Points, in no order, along strands that fork and pass close to each other.
Two points are linked if the straight distance between their rows is under 71.1. Some points are linked to none.
fufu: [ 10.5  -6.0   8.2 -21.6 -21.2 -12.6  -1.6 -20.3  79.4 -13.8  10.5  26.1
   9.7 -12.6  -0.7 -30.0  32.7  31.8   5.2  10.8  17.1 -14.0  38.5  34.5
 -15.0 -11.7 -12.0 -28.3  10.8  16.1  19.7]
tupu: [-14.8   5.2   1.4 -30.0  -4.1 -19.7  14.4 -34.1  12.3   1.4   4.7  37.8
  -7.9   5.3  20.6   3.1   5.5  49.8  17.8  25.8  20.2  35.3  36.3  36.9
 -16.7 -19.5  -4.4 -44.7  22.1  17.9  10.0]
Sul: [ 24.6  18.4 -19.9 -15.7  41.8  -6.6 -18.1 -31.5  19.7 -12.3 -12.6 -32.9
 -14.2  33.3 -10.0  -4.7  -0.8  37.5 -39.1  21.8 -18.0 -14.7 -30.6  32.3
  -5.4  46.1  -1.9 -56.9  26.0   9.2 -16.5]
vini: [ 28.9 -13.5 -18.7 -10.1 -33.3 -15.6 -34.9  13.7  39.8 -37.6  16.2  23.2
  17.5 -42.9  16.3 -30.2  29.4  11.3  29.7 -21.5  15.3   9.1 -24.5  -2.9
  -0.3  -6.5   3.9  37.2   2.0  -7.3  35.2]
bamu: [ -2.5  -3.0  -0.7 -30.8  -9.4 -17.8  -3.9 -19.6  30.9  -9.5  16.1  31.6
   3.2  -5.9  21.1  -9.0  13.4  38.9  22.8   7.3  20.2  26.7  29.4  23.3
 -16.5 -18.1  -6.9 -22.2  23.1  10.6  24.3]
mogoz: [ -5.7 -39.3   3.4 -17.4  32.1   2.1  -3.9  -3.2  47.5  19.3  26.3 -35.8
  -0.1  27.3  -0.9 -30.0  -1.5   8.0 -28.8 -53.8  12.9  23.3   0.8  20.2
   6.5  69.7 -32.2 -60.1  -3.3  14.6  -7.7]
loset: [ 29.6  -1.6 -28.0 -36.4  -8.7 -33.5 -37.6   0.2   9.1 -39.6  25.7  21.3
   7.2 -15.2  28.9  -0.9  22.4  24.9  30.5  -0.9  16.2  37.2 -33.3   7.1
 -20.1  -3.9  26.0  33.1  26.1  -9.8  36.9]
tidaz: [ 25.1   8.5 -24.4 -35.1  -7.4 -28.3 -25.8  -4.8 -15.5 -30.4   9.0  19.9
   7.3 -11.8  29.0  13.4  15.3  18.8  32.5  15.5   1.4  33.1 -30.3   0.4
 -14.6 -19.8  25.5  36.9  14.4 -13.3  28.4]
dudur: [ -4.7 -40.1  10.0  -0.4 -47.6  -2.9  25.6  16.8  52.5  -2.1  38.2  15.9
  52.6 -38.3  11.3 -44.4  16.7  -4.9  -0.3 -58.6  34.1   7.0  35.9 -12.5
   0.6  -1.4 -34.7 -18.4 -30.1   5.3  38.1]
dasud: [-16.4 -10.3 -13.9 -16.5  37.9  -6.4 -10.7  -1.0 -14.1  17.2  13.7 -26.6
  -7.4  25.3   4.1   4.5 -15.1  10.5 -11.0 -27.3   6.9  33.4  -5.3  -7.2
  -9.6  40.1  -5.7 -24.2   8.2   0.3  -9.1]
gefof: [-51.8 -20.0  12.6   0.3  -5.7  -2.2  20.3   8.2 -15.1  28.8   9.9  23.8
   8.7  -8.0   0.3  -1.7 -12.1  -0.5  10.5 -13.7  24.7  21.4  48.1 -18.2
 -13.5 -19.9 -21.6  -4.3  -8.6   0.5   2.5]
neme: [ 28.8 -17.0 -21.3 -34.5  -2.2 -25.3 -41.8   4.5  53.4 -33.4  33.3   5.0
   0.3 -11.2  21.8 -22.6  29.3  21.4  14.1 -23.4  22.9  34.1 -24.6  17.3
 -16.2  22.1  14.0   5.7  25.5   1.6  31.1]
kon: [-32.6 -28.1  -0.8  -6.5  40.6   2.6   3.7  -8.6  30.7  26.2  15.7 -31.5
 -11.9  35.7  -3.4 -19.8 -19.9  21.7 -35.8 -38.1  18.2  26.5  17.2  22.0
  -1.3  60.4 -24.4 -69.4  11.4  10.9 -18.9]
gosug: [ 12.5 -11.8  -0.8  -6.8 -19.9  -2.2 -13.1  11.2  44.2  -9.2   8.8   8.2
  16.5 -17.6   5.1 -26.3  21.7   3.0   4.1 -18.0   2.5  -8.7   4.3   1.8
  -1.7   0.4 -19.6  -4.6 -10.2   2.6  20.8]
Ragel: [-11.1  18.9  17.6  -2.5  -7.0  -6.8  15.7 -28.9 -24.8   5.2 -25.4  30.7
 -17.2   2.3  10.8  14.3  -9.3  16.5   1.0  69.1  -4.4  -3.7  29.6   7.7
 -13.4 -42.0   2.4 -25.4   4.8  26.4 -16.6]
fevu: [  6.4   0.8 -10.3 -32.0 -17.1 -24.0 -17.0 -17.3  26.6 -28.2  18.4  42.3
   0.6 -17.1  26.3  -6.9  24.5  35.9  32.4  11.3  24.2  35.4   5.8  19.2
 -20.6 -22.9  13.1   3.6  27.7   7.4  31.1]
dekaz: [-22.3 -38.2  19.1  10.1 -25.2   8.5  34.2  22.7  27.4  20.9  13.3   3.4
  30.1 -15.7  -6.0 -31.1  -1.9 -20.2 -19.1 -45.9  22.7  -3.7  40.6 -12.6
  -1.0   0.0 -43.7 -19.4 -37.2   6.0  13.2]
reb: [ 23.2  13.4 -17.7  -9.9 -36.5 -14.0 -20.6   5.2   1.8 -34.7  -8.3  39.0
  18.0 -38.4  20.3  -5.4  20.1  12.3  35.3  18.6  -2.5  -2.2 -19.3  -5.9
   2.6 -45.7  12.7  44.4  -1.3  -6.8  28.6]
Gem: [ 11.9  -3.6  -3.7 -18.6   6.5   0.1 -26.5  -1.0  29.5  -5.4   2.9 -11.6
   2.5  -0.9   6.5 -19.8  13.4  12.1  -3.2 -10.8  -2.3   1.8  -8.7   4.8
  -4.9  19.6 -11.0 -14.6  -6.3   0.3  12.3]
nurun: [ 12.9   7.1 -18.1 -21.1  38.5  -4.6 -20.8 -16.3  12.6  -5.7   0.7 -31.9
 -13.2  26.3   0.4  -3.8  -3.8  32.5 -25.8  -6.8  -4.0  12.7 -21.9  21.1
  -9.6  45.1  -4.5 -45.0  16.7   3.1  -8.7]
zop: [-27.4  -2.2  36.3  20.8 -10.5  20.1  33.0   1.7   3.2  29.0 -22.0  19.7
  -1.7   2.8 -28.9  -8.2 -16.0 -15.4 -18.2  25.6   3.1 -43.2  52.5  -3.8
 -13.7 -43.5 -18.2 -19.3  -9.7  22.6 -17.5]
gos: [-53.2   5.0  36.9  26.6   6.4   9.4  38.6 -11.1  -7.5  45.9 -16.6  -1.2
 -26.0  38.3 -30.4   0.4 -28.7 -14.5 -33.3   9.5  10.2 -27.2  47.8  -0.1
  -6.2 -19.5   5.4 -35.3  15.2  22.9 -27.6]
sudo: [  7.7  15.0 -11.1 -14.2  22.9 -20.4  -4.3 -16.3 -50.9  -3.1  -6.0  -8.5
 -10.2  14.5  13.5  32.6 -15.8  14.3  -2.8  30.0 -17.9  23.3 -20.4  -1.2
 -15.8   6.7  20.8  -7.2  18.6  -6.6 -16.4]
paf: [ 35.4  -9.2 -29.5 -38.0   3.2 -27.8 -45.0   1.2  30.3 -38.1  27.5   7.6
   5.0  -8.8  23.8 -12.8  30.0  25.3  17.6 -10.9  15.4  33.0 -44.7  15.4
 -18.9  13.1  24.2  23.0  26.7  -5.8  33.1]
zuno: [-35.9  -8.3  -4.2  -3.9  45.1  -6.8  13.5 -19.9  10.0  22.1   5.8 -24.9
 -22.0  34.7 -11.6 -10.9 -23.4  34.5 -34.7 -15.0  18.3  20.2  22.4  26.1
  -7.7  41.5 -14.2 -72.2  21.7  10.7 -21.9]
nisod: [-44.9   7.5  32.8  17.6   9.1  -2.9  33.8 -25.6 -23.4  34.3 -19.6  15.4
 -27.3  28.7 -16.8   8.3 -29.9   5.0 -22.6  34.3  11.0  -9.3  50.4   8.6
  -9.9 -27.6   1.1 -42.6  17.3  28.3 -29.5]
Momi: [-37.6  24.8  23.2  34.2   8.2   5.0  35.0  -7.8 -51.0  31.4 -18.5 -11.1
 -35.0  46.0 -30.3  35.5 -35.0 -36.4 -20.0  17.3  -6.4 -32.4  12.0 -22.2
   8.7 -19.9  40.0  -7.6  17.9   1.6 -29.7]
Baz: [-19.3  -9.8 -25.1 -29.0   0.5 -18.1  -9.6   6.3 -39.9  -4.7  24.5  11.7
  15.8 -13.3  28.8  13.3  -2.3  10.9  44.9 -24.2  17.5  65.7   0.4 -26.7
  -8.6 -11.7   1.3  28.8   2.9 -22.6  24.1]
fafen: [ 22.4  11.0 -22.7 -35.4  16.8 -30.2 -22.3 -30.6  16.7 -30.4   8.6   2.0
 -13.2  15.8  18.4   4.4  10.1  54.9  -3.4  22.7   5.7  26.8 -26.6  42.6
 -20.6  17.1  19.9 -37.3  39.3   7.9  15.2]
Ledem: [ 14.6  16.5  -4.0   3.7   8.0  13.5 -15.3  10.0 -20.2   0.4 -12.6 -12.9
   0.8  -8.6  -4.6   7.4  -2.8 -19.3   4.8  10.2 -24.2 -17.7 -21.0 -11.2
   5.3  -3.4  -2.3  23.7 -15.0 -11.1  -9.6]
Rovu: [-36.2 -17.0  33.3  19.6 -16.3  14.7  44.7  11.0  15.2  34.8  -7.6  13.7
  11.4  -5.2 -27.2 -16.7 -11.1 -16.1 -27.2  -8.2  17.4 -28.0  61.5  -9.0
 -16.1 -33.1 -28.7 -15.8 -22.2  21.2  -4.0]
negig: [ 10.8   2.7  -0.5 -27.1   0.8  -7.2  -7.2 -21.7  63.7  -9.5   5.0  11.1
  -1.9   3.0   3.3 -21.5  25.5  40.1  -3.0   9.1  12.3  -5.8  19.4  38.4
 -12.3   5.8  -8.4 -38.3  17.1  18.0  11.5]
vuvez: [-11.4 -38.1  10.3  -0.9 -27.0   6.0  12.9  14.2  40.8   9.5  16.0   5.0
  33.8 -22.7   3.2 -32.7   9.2  -8.2  -9.2 -42.8  19.2  -1.6  32.3  -9.1
   1.5   3.5 -38.4 -14.2 -26.1   3.7  21.6]
Rulol: [ 25.3  29.0   6.5   9.4  27.9   6.1  -2.2 -27.6  -5.6  -4.7 -34.9 -20.8
 -24.1  25.7 -17.1   2.5  -6.0  16.3 -33.0  58.6 -28.4 -46.5  -8.4  19.7
  -4.9   4.9   3.3 -47.4  17.4  22.0 -34.8]
Per: [ 10.3   0.6  -9.8  50.5   0.1  42.1   4.4  32.0 -41.1  -9.6   1.0 -25.1
  10.5 -14.2 -12.6  26.3  -8.3 -55.7   5.3 -35.8 -22.3   3.0 -47.7 -30.5
  47.9  38.6   1.8  80.4 -44.9 -34.7  -3.7]
buvi: [-39.3  21.8  13.3  34.1  11.9  12.2  30.3  -4.3 -50.1  42.4  -6.3 -29.5
 -31.5  52.4 -30.6  31.5 -35.8 -45.6 -16.5 -14.9 -11.6 -26.6   1.1 -30.1
  17.1   2.1  47.5   6.0   7.2 -15.4 -30.7]
deka: [-38.5  -1.6  -2.1 -13.4  31.7 -15.0  19.1 -27.3   7.1  21.9   5.6   1.9
 -17.7  23.7   1.5  -1.3 -15.2  47.8 -14.6   0.3  20.9  35.9  37.4  36.7
 -13.5  17.5 -16.4 -69.8  28.7  11.6 -14.7]
vab: [-38.0 -13.3  -7.4 -20.0   7.6 -13.1  -1.5   4.8 -37.9  13.5  19.6  14.5
   7.8  -6.8  20.0  12.2  -8.9   8.7  35.7 -23.4  20.1  58.2  23.2 -24.8
 -14.0 -10.0  -5.6  12.9   6.2 -13.4  15.5]
mup: [ -9.3 -25.3   8.0  32.5   6.3  30.1   8.2  35.7 -30.6  16.0  16.4 -33.8
   2.8   0.2  -8.3   6.2 -12.6 -61.1 -17.0 -64.1 -10.2   4.9 -40.3 -29.9
  46.1  45.8  -4.1  49.2 -37.6 -30.7 -12.8]
Ril: [ 28.6 -28.1   2.8 -19.3 -15.4 -13.9 -20.3   1.2  87.1 -20.1  30.5   7.9
  13.8 -18.7   7.6 -42.1  38.1  19.2   6.4 -22.6  22.8   4.9   3.3  24.5
  -3.3  22.3  -8.6 -17.2  12.1   8.0  29.3]
bekep: [-39.8 -18.7   0.6  -6.5  40.7  -7.1   0.8   3.1 -15.9  28.3  16.1 -25.7
 -15.1  32.0  -1.4   0.0 -26.9   7.6 -14.4 -35.6  16.5  36.5  12.6  -9.6
  -9.9  40.8  -5.7 -31.3  10.3   0.3 -20.1]
posol: [  9.5  25.1   2.6  -9.3  -9.0  -6.9  -2.0 -15.1 -27.0 -10.3 -20.7  22.1
  -4.1  -7.3  10.6  15.3  -1.8   5.6  11.6  54.1 -17.4  -6.0   4.9   0.3
  -8.9 -37.2  10.4   0.3   0.5  12.9  -4.8]
bug: [ 12.3  30.9  14.5  26.9 -14.0  13.4  13.9  -1.1 -50.8  -2.2 -36.9  21.4
 -11.5 -12.1  -7.1  28.4 -11.5 -36.1  11.7  76.9 -28.5 -43.2   1.7 -13.1
  13.4 -53.6  17.7  20.7 -12.5   7.0 -23.1]
Nuz: [-31.4  23.5  16.6  49.4   0.5  23.5  33.9  11.4 -43.4  35.6  -8.1 -31.4
 -28.1  47.9 -40.6  41.3 -28.6 -71.3 -10.7 -22.8 -16.1 -34.4  -7.9 -34.1
  31.6   1.8  46.6  36.8  -8.9 -24.8 -22.5]
Liseg: [ 42.3 -28.7 -15.2  -8.7 -41.5 -17.9 -32.5  23.0  53.0 -45.1  27.4  17.0
  18.9 -55.7  18.6 -37.5  39.6   5.4  23.9 -37.4  18.1   2.3 -35.6   0.7
   0.4   7.8   3.5  42.8   5.9  -2.6  32.1]
Botig: [ -9.5  11.1   6.1  -4.5  22.8   0.3  -1.2  -7.5 -37.8  12.7 -11.4  -9.8
 -11.3  13.1  -0.7  16.7 -15.8   3.3  -4.9  16.9  -6.4   2.7   0.6  -7.8
  -9.1  -0.2   5.3  -8.4   7.1   3.2 -15.9]
zili: [ 18.8 -44.0   5.4  -3.2 -53.1 -11.4  16.5  15.6  69.7 -19.0  39.6  12.3
  47.9 -46.5   9.2 -52.1  33.9   2.6   3.7 -54.1  35.9   3.7  21.6  -2.7
  -0.3   7.3 -23.5 -11.4 -16.7   5.7  40.6]
kove: [ 42.7  25.3 -30.0   8.1 -20.9   7.0 -15.7   9.6 -30.9 -37.7 -16.8   7.9
  19.5 -34.9   5.9  21.2  10.2 -10.6  37.2  22.5 -29.8 -12.8 -43.0 -12.8
  22.2 -23.3  13.3  78.0 -20.3 -24.4  10.0]
nav: [  5.4 -13.1   9.1  -9.7 -26.3   1.1   2.1  -5.3  58.4  -1.8   9.0  17.2
  24.3 -13.0   2.5 -28.5  21.5  18.9  -1.8 -10.5  15.3 -13.4  38.5  14.3
 -10.2  -6.8 -24.2 -25.1  -9.5  11.4  23.2]
degi: [  7.6 -32.8   4.1 -16.5  19.7   4.4 -15.9   7.6  37.5  10.8  20.3 -32.3
   2.9  12.9  10.2 -28.8   5.0  -5.6 -22.7 -50.9   1.1  14.5 -16.1   2.3
  10.5  64.0 -24.7 -39.6 -13.8   5.7   2.9]
fozug: [-26.9  13.5  27.5  11.3   0.2  -2.7  28.9 -23.3 -24.2  19.1 -24.8  24.3
 -22.6  14.6  -3.2  13.3 -16.4   6.8  -5.9  60.0   1.2  -8.3  42.0  11.4
 -12.3 -37.7   2.0 -39.0  14.4  31.4 -25.3]
fodi: [ 27.8 -34.5  12.7  -9.9 -36.6 -11.9  -2.4   7.1  84.5 -20.9  33.5   5.6
  32.1 -27.9   7.1 -50.4  38.0   9.6  -1.0 -42.1  24.3  -5.1  15.2  11.8
  -2.9  19.4 -22.9 -11.7  -9.1  10.7  34.3]
Kiz: [ 27.3  34.3   3.1  11.1 -17.8   1.8   4.4  -7.3 -41.3 -17.0 -34.9  22.4
  -4.4 -17.0   6.9  28.5  -0.2 -19.5  19.4  79.7 -32.7 -31.0 -13.6  -8.3
  10.1 -48.6  20.1  26.6 -12.3  -0.4 -10.4]
dugib: [ 26.1  30.6  -1.4  -9.4  -8.9  -8.0  -4.1 -11.6 -41.7 -14.0 -25.1  16.6
  -0.5 -10.2  15.0  28.0  -0.2  -1.3  18.0  62.7 -26.1  -6.1 -15.4  -7.4
  -1.2 -37.6  20.0  18.4  -1.3  -2.3  -7.6]
Tana: [ 13.1  17.6  17.2   6.2   1.1  17.0  -4.3  -4.3  13.0   5.1 -32.3  -2.9
  -7.4   1.3 -17.7  -6.3   3.1  -1.5 -13.1  37.6 -26.6 -48.7  11.3   9.6
  -4.4 -18.2 -13.6 -21.3 -10.8  14.6 -12.5]
Zelup: [ 13.2 -16.3  -4.4 -21.2  16.2   3.2 -26.7  10.3  22.6  -1.3  13.8 -27.1
   3.3   7.9  11.4 -19.5   4.7  -0.8 -11.4 -36.9  -6.7  14.5 -22.9  -6.1
   3.3  41.8 -13.1 -10.5 -10.7  -5.9   6.8]
zorip: [-36.1 -30.3  30.0  14.2 -22.0   9.5  41.6  17.8  22.6  30.6   6.5  10.1
  24.4  -6.6 -16.2 -22.4  -7.7 -16.2 -24.6 -25.5  24.1 -17.1  60.2  -7.4
 -13.3 -14.8 -37.4 -16.0 -32.3  13.5   3.5]
Mokiv: [ 18.2  -2.3 -10.4 -37.2  10.5 -16.4 -11.1 -25.0  71.8 -19.0  14.0   5.6
 -10.5   9.0   9.1 -21.0  26.2  54.5   2.4   4.5  18.4   8.5   6.2  57.0
 -14.4  18.7   3.7 -44.9  39.0  13.1  14.0]
komus: [ 19.5   4.6 -17.8 -36.8  18.5 -26.0 -16.8 -28.6  46.2 -24.2  13.9   3.1
 -14.3  13.5  13.9  -8.3  17.3  62.5   0.7  11.3  17.4  24.9  -9.4  56.1
 -17.6  19.8  14.2 -43.7  43.3  10.8  14.3]
Gafo: [ 11.8  11.4 -21.7 -28.2  17.1 -22.6 -12.9 -21.5 -29.5 -13.2  -1.7  -3.8
  -2.5  12.7  21.4  26.2  -5.6  30.6   3.4  22.4  -6.3  34.5 -20.1   8.4
 -22.1   6.8  15.6 -10.9  21.7  -4.6   2.7]
talef: [-54.6 -26.2  23.0   6.4   6.7   7.0  27.0   5.7  -2.0  39.1   4.4   2.6
   1.8   9.2 -11.5  -5.2 -15.6  -8.0 -10.5 -24.9  24.9  10.0  51.6 -10.6
 -15.0  -4.9 -21.4 -15.9  -4.6   6.8  -8.4]
legek: [ -6.8  14.5  23.6  47.7 -14.5  33.7  23.1  22.6 -20.1  21.0 -36.5   3.6
  -8.5  -8.3 -36.0   8.9 -12.0 -51.3 -13.8  22.8 -21.4 -66.2  10.2 -14.6
  18.2 -45.5  -3.2  26.2 -22.4   3.8 -21.6]
fepip: [ 25.5  -5.2   3.0  49.2 -15.8  47.3   6.3  41.8 -23.9 -11.5  -4.9 -23.1
  16.5 -24.8 -10.8   9.8  -1.7 -57.3  -4.0 -39.1 -32.7 -19.4 -57.3 -21.1
  57.2  31.0 -16.4  69.9 -47.8 -30.9  -6.7]
Fime: [  6.1  16.3  19.0  34.7 -20.0  23.5  16.7  17.2  -8.7  10.0 -34.4  18.1
   3.7 -14.1 -30.3   4.6  -4.6 -31.7  -5.4  38.0 -26.9 -60.3  19.1 -11.0
  15.4 -48.5 -13.0  13.6 -21.8   8.9 -14.3]
novu: [ 21.9  17.6 -19.8  31.8   6.6  25.9  -4.0  20.3 -55.8 -10.6 -10.7 -16.3
   9.1 -16.5  -9.7  38.5  -2.3 -38.8  24.2   1.5 -29.5  -5.9 -41.6 -25.5
  25.2   6.6  13.1  79.9 -26.0 -30.8  -7.1]
div: [ -8.1  23.8  22.5  47.7   1.0  31.6  22.9  18.5 -31.0  26.1 -30.5 -10.5
 -24.4  16.7 -37.0  26.7 -18.0 -60.2 -13.9  19.1 -24.1 -53.9  -4.1 -21.6
  20.8 -19.9  23.2  27.5 -10.2  -5.0 -30.3]
bif: [-10.0   1.7 -14.5 -20.6  34.4  -8.3 -15.1 -13.8  -7.2   1.4   4.9 -20.1
 -12.6  25.6   8.8   4.2  -9.8  29.1 -15.1 -10.2   2.5  25.7  -5.6  11.6
  -9.8  30.3  -3.3 -37.5  18.4   5.4  -9.3]
vuka: [-14.3  25.2  15.9  59.0  -0.7  37.3  24.9  18.6 -40.0  27.0 -20.5 -17.3
 -21.9  24.8 -41.4  35.3 -19.1 -72.0 -13.7  -2.1 -19.8 -49.5 -14.4 -27.4
  34.6  -6.6  34.5  45.1 -17.3 -21.6 -25.5]
zovo: [-50.9 -25.4  18.1   5.7  15.1   7.4  22.4   5.4  10.0  42.1  12.7  -8.3
  -5.3  25.3 -11.9 -11.6 -18.2  -5.1 -28.4 -31.9  23.9  11.3  48.9   0.1
 -11.0  17.4 -24.2 -38.1  -2.9  11.4 -13.0]
Suga: [-29.8  -1.9   1.9 -25.5  14.7 -19.9  16.2 -28.9   6.6  12.2  10.3  23.2
 -11.0  11.7  13.8   1.4  -7.9  48.4   6.5   9.2  28.4  43.9  43.4  33.0
 -19.4  -5.4 -13.4 -55.3  22.9  18.0  -0.2]
dar: [ 26.6   8.3 -25.6 -38.9  15.5 -22.8 -27.8 -15.3   5.6 -25.1  13.2   0.2
  -5.1  11.5  24.6   6.7  10.2  41.6   4.9  10.2   0.6  29.4 -26.1  21.9
 -19.1  14.4  21.8 -15.1  30.6   0.5  17.8]
rer: [-68.9 -20.2  14.0   4.0  32.3  -4.0  19.0  -1.4 -11.9  44.4  15.4 -18.5
 -19.3  40.6  -8.1  -0.5 -33.1   6.4 -21.0 -42.9  29.0  33.9  34.7  -6.9
  -9.8  27.9  -6.4 -36.6  15.7   6.0 -21.9]
Bov: [ 44.0  17.1 -34.6  19.9 -25.5  18.9 -18.4  23.2 -20.5 -41.6 -15.5  -2.7
  25.3 -36.7   4.9  15.0   9.1 -17.9  32.9  -2.8 -32.1  -9.3 -56.4 -12.9
  30.1  -9.0   6.9  87.6 -27.9 -33.3  15.6]
Nuva: [ 28.3  -1.1  15.7  43.7 -15.9  42.0   3.5  39.3  -6.6  -5.4 -16.0 -26.2
  11.9 -19.9 -14.1   1.4   6.0 -53.4 -22.2 -26.1 -34.1 -37.3 -47.1 -14.3
  50.8  29.4 -23.6  46.8 -43.7 -24.1 -11.7]
fes: [ -3.8  15.0   6.4   8.2  15.4  10.0  -5.5   4.2 -27.7  10.0 -13.0 -12.6
 -10.2   5.2  -9.8  10.9  -7.4 -17.0  -8.2   9.2 -15.3 -21.6  -7.2 -10.3
   4.3   4.3   2.3   9.3  -6.3  -6.9 -19.5]
ruki: [ 24.3  -1.5 -11.1  -6.0 -49.3 -13.3 -21.2   7.5  35.4 -37.0   3.4  35.4
  20.4 -48.6  12.0 -26.8  28.4  15.0  32.1   0.8   5.7 -11.1  -5.8  -5.0
  -0.3 -32.7   0.0  34.8   2.6   2.7  28.9]
nopeg: [-30.2  -4.4  40.2  25.6   5.5  20.7  37.4  -3.9  11.3  39.1 -26.7   3.0
 -14.0  20.6 -37.5  -6.9 -15.2 -13.8 -39.0  16.9   1.6 -45.6  52.4   6.2
 -12.3 -27.6 -18.0 -35.4  -5.8  29.8 -25.9]
Feko: [-19.4  24.5  20.6  28.2   9.6   4.4  21.5 -13.7 -50.5  26.4 -24.1  -3.1
 -35.0  25.9 -18.7  29.3 -21.7 -26.4 -13.3  43.5 -10.8 -29.2  10.5 -13.6
   3.1 -23.9  24.9  -8.0   9.1  10.1 -34.6]
zel: [ -6.9  27.6  25.5  29.1  -7.9   7.0  23.7  -7.2 -46.5  14.7 -31.2   8.5
 -24.3   7.4 -14.3  28.4 -18.9 -33.2  -1.3  65.3 -20.7 -41.3  16.2 -13.7
   4.6 -45.0  23.8  -0.1  -2.2  14.9 -32.3]
Tetes: [  8.7 -19.7 -43.1 -32.5  29.9 -15.9 -30.6  13.1 -27.6  -9.5  30.5 -29.7
  11.8  14.3  30.6  17.4   0.1   7.2  20.4 -42.1   0.1  67.5 -39.2 -13.3
 -11.1  36.5   9.5  22.5   3.2 -27.0  15.7]
Vid: [ 30.0  15.9 -27.1 -16.5  -7.4 -18.7 -22.3  -3.1 -40.0 -27.2  -1.8   8.0
  13.8 -16.6  26.1  28.5   9.3   2.4  30.5  25.8 -17.2  22.3 -38.1  -8.5
  -3.1 -20.0  23.5  55.3  -1.9 -26.1  17.5]
muda: [ 20.8 -28.4  -9.0 -22.8 -16.2 -17.7 -24.8   7.5  69.8 -24.6  37.5  19.4
  11.9 -22.9  16.1 -32.9  36.7  21.2  17.2 -27.7  31.0  26.1  -0.9  15.6
  -9.5  13.9  -2.3  -6.4  19.8   7.1  35.0]
Faz: [ 44.8   5.2 -27.8  16.2 -42.7  15.2 -21.4  25.4   2.9 -46.4  -8.4   1.0
  24.1 -50.6  10.0 -14.1  19.8  -9.1  29.3 -20.4 -18.9 -13.8 -55.1  -7.9
  32.3  -6.9   3.3  76.7 -30.2 -26.8  22.6]
Kilal: [-38.8  11.8   5.8  21.4  29.6  -3.7  15.8  -1.7 -53.0  32.7  -1.3 -32.3
 -26.8  42.2 -13.8  31.2 -35.1 -25.2 -13.8 -10.8   0.5   2.1  -2.4 -24.4
   1.6  18.4  32.9   2.5  20.6 -13.0 -34.8]
fodim: [ 28.9  22.1 -21.5 -11.7 -23.7 -11.2 -12.6  -3.5 -31.9 -31.1 -10.1  24.1
  12.2 -28.2  17.6  16.8   9.3  -3.5  38.4  34.7 -18.0   5.0 -27.9 -12.4
   8.3 -38.8  20.3  54.4  -6.8 -16.0  15.4]
Karo: [-47.9 -17.4   3.7 -15.8  -0.3 -13.1  10.0   1.3 -17.5  19.3  19.9  20.2
   6.4  -5.5  14.6   2.9 -10.3  13.5  24.6 -19.5  25.9  46.3  44.7 -16.0
 -19.1 -19.0 -18.6  -5.0   4.3   1.3  13.8]
kega: [ 11.4   5.9 -17.9  40.2  13.1  30.9  -0.4  22.8 -56.5  -2.9   5.8 -30.0
  10.1  -4.0 -10.6  43.1  -5.0 -50.1   7.8 -28.1 -21.5  11.8 -50.3 -32.4
  35.4  37.6  15.5  87.0 -30.9 -43.0 -11.4]
torok: [ 19.5  11.2 -12.9  11.8   4.5  19.6 -15.0  23.9 -28.0  -8.4  -7.8 -14.1
  12.4 -18.3  -1.5  17.5  -0.5 -26.8  15.4  -3.7 -27.0  -6.8 -40.2 -20.9
  23.4   4.4   1.6  60.1 -27.3 -28.2  -3.4]
ziti: [ 18.2  18.3  21.9  17.7 -18.9  16.3   6.8   6.8   6.2   2.5 -36.6  12.6
   6.0 -11.4 -18.2  -9.7   2.2 -16.6  -5.5  43.7 -29.4 -61.0  13.6  -2.4
   9.0 -44.2 -15.6   0.1 -21.1  17.8 -12.7]
dunib: [ 35.8  28.2  -9.6  -0.7  40.0   4.3 -15.5 -29.8  15.1  -9.9 -29.8 -39.9
 -18.8  29.0 -23.1  -5.4  -1.6  27.8 -45.6  44.1 -30.6 -45.4 -30.1  28.0
  -3.6  36.5  -1.8 -55.2  19.4  12.7 -27.4]
gino: [-34.3   5.5   4.8   8.3  27.7  -5.3   4.1  -2.6 -50.5  21.1   3.8 -19.3
 -17.1  24.6  -3.3  20.9 -22.8  -9.3  -2.8  -3.9   3.0  13.7   4.3 -21.7
  -6.6  12.7  19.2   2.9  12.6  -6.4 -24.6]
seded: [ 18.3  23.4  15.2   4.5  13.5  15.0  -3.2 -17.4   3.1   2.8 -35.3 -12.2
 -19.3  13.7 -15.2  -1.1  -2.8   3.8 -22.6  55.3 -27.9 -53.4   1.4  16.9
  -4.1 -11.0  -3.2 -35.1   1.7  22.5 -25.5]
pib: [  1.6 -12.5 -31.6 -24.4  13.2 -10.8 -21.3  12.2 -30.3  -8.7  18.1  -7.7
  16.2  -6.3  25.8  12.0  -1.2  -0.3  31.9 -26.4   6.5  49.9 -30.1 -22.1
  -0.7  10.9   5.4  39.8  -4.8 -30.0  20.6]
muta: [ 41.2  -3.3 -24.3  15.8 -56.2   1.9 -22.5  27.9  20.5 -46.9   0.2  11.3
  25.6 -56.8  13.1 -24.6  28.0   0.8  30.7 -27.4  -2.4 -11.3 -44.5  -7.8
  24.8 -15.7   0.0  68.9 -17.5 -19.3  25.5]

Follow the links from the first point to the second, and from the first to the third. Name the last point that the two ways share.
Ledem, negig, Kilal: Botig
Gafo, Fime, Ledem: Botig
fozug, Botig, legek: buvi
muta, Liseg, fodi: fodim
Ragel, Ledem, Fime: buvi

A fork is a point with three links, a tip a point with one. Leave the first point through the second and follow the links. Name the first fork or tip that comes.
nurun, Sul: buvi
Ledem, torok: Nuva
neme, paf: fodim
fodim, reb: Liseg

A fork is a point with three links. Follow the links from the first point to the second and name the forks in between, in order.
reb, muta: fodim
div, Gafo: buvi, Botig
fes, posol: Botig, buvi
kega, Mokiv: Botig
Fime, posol: buvi
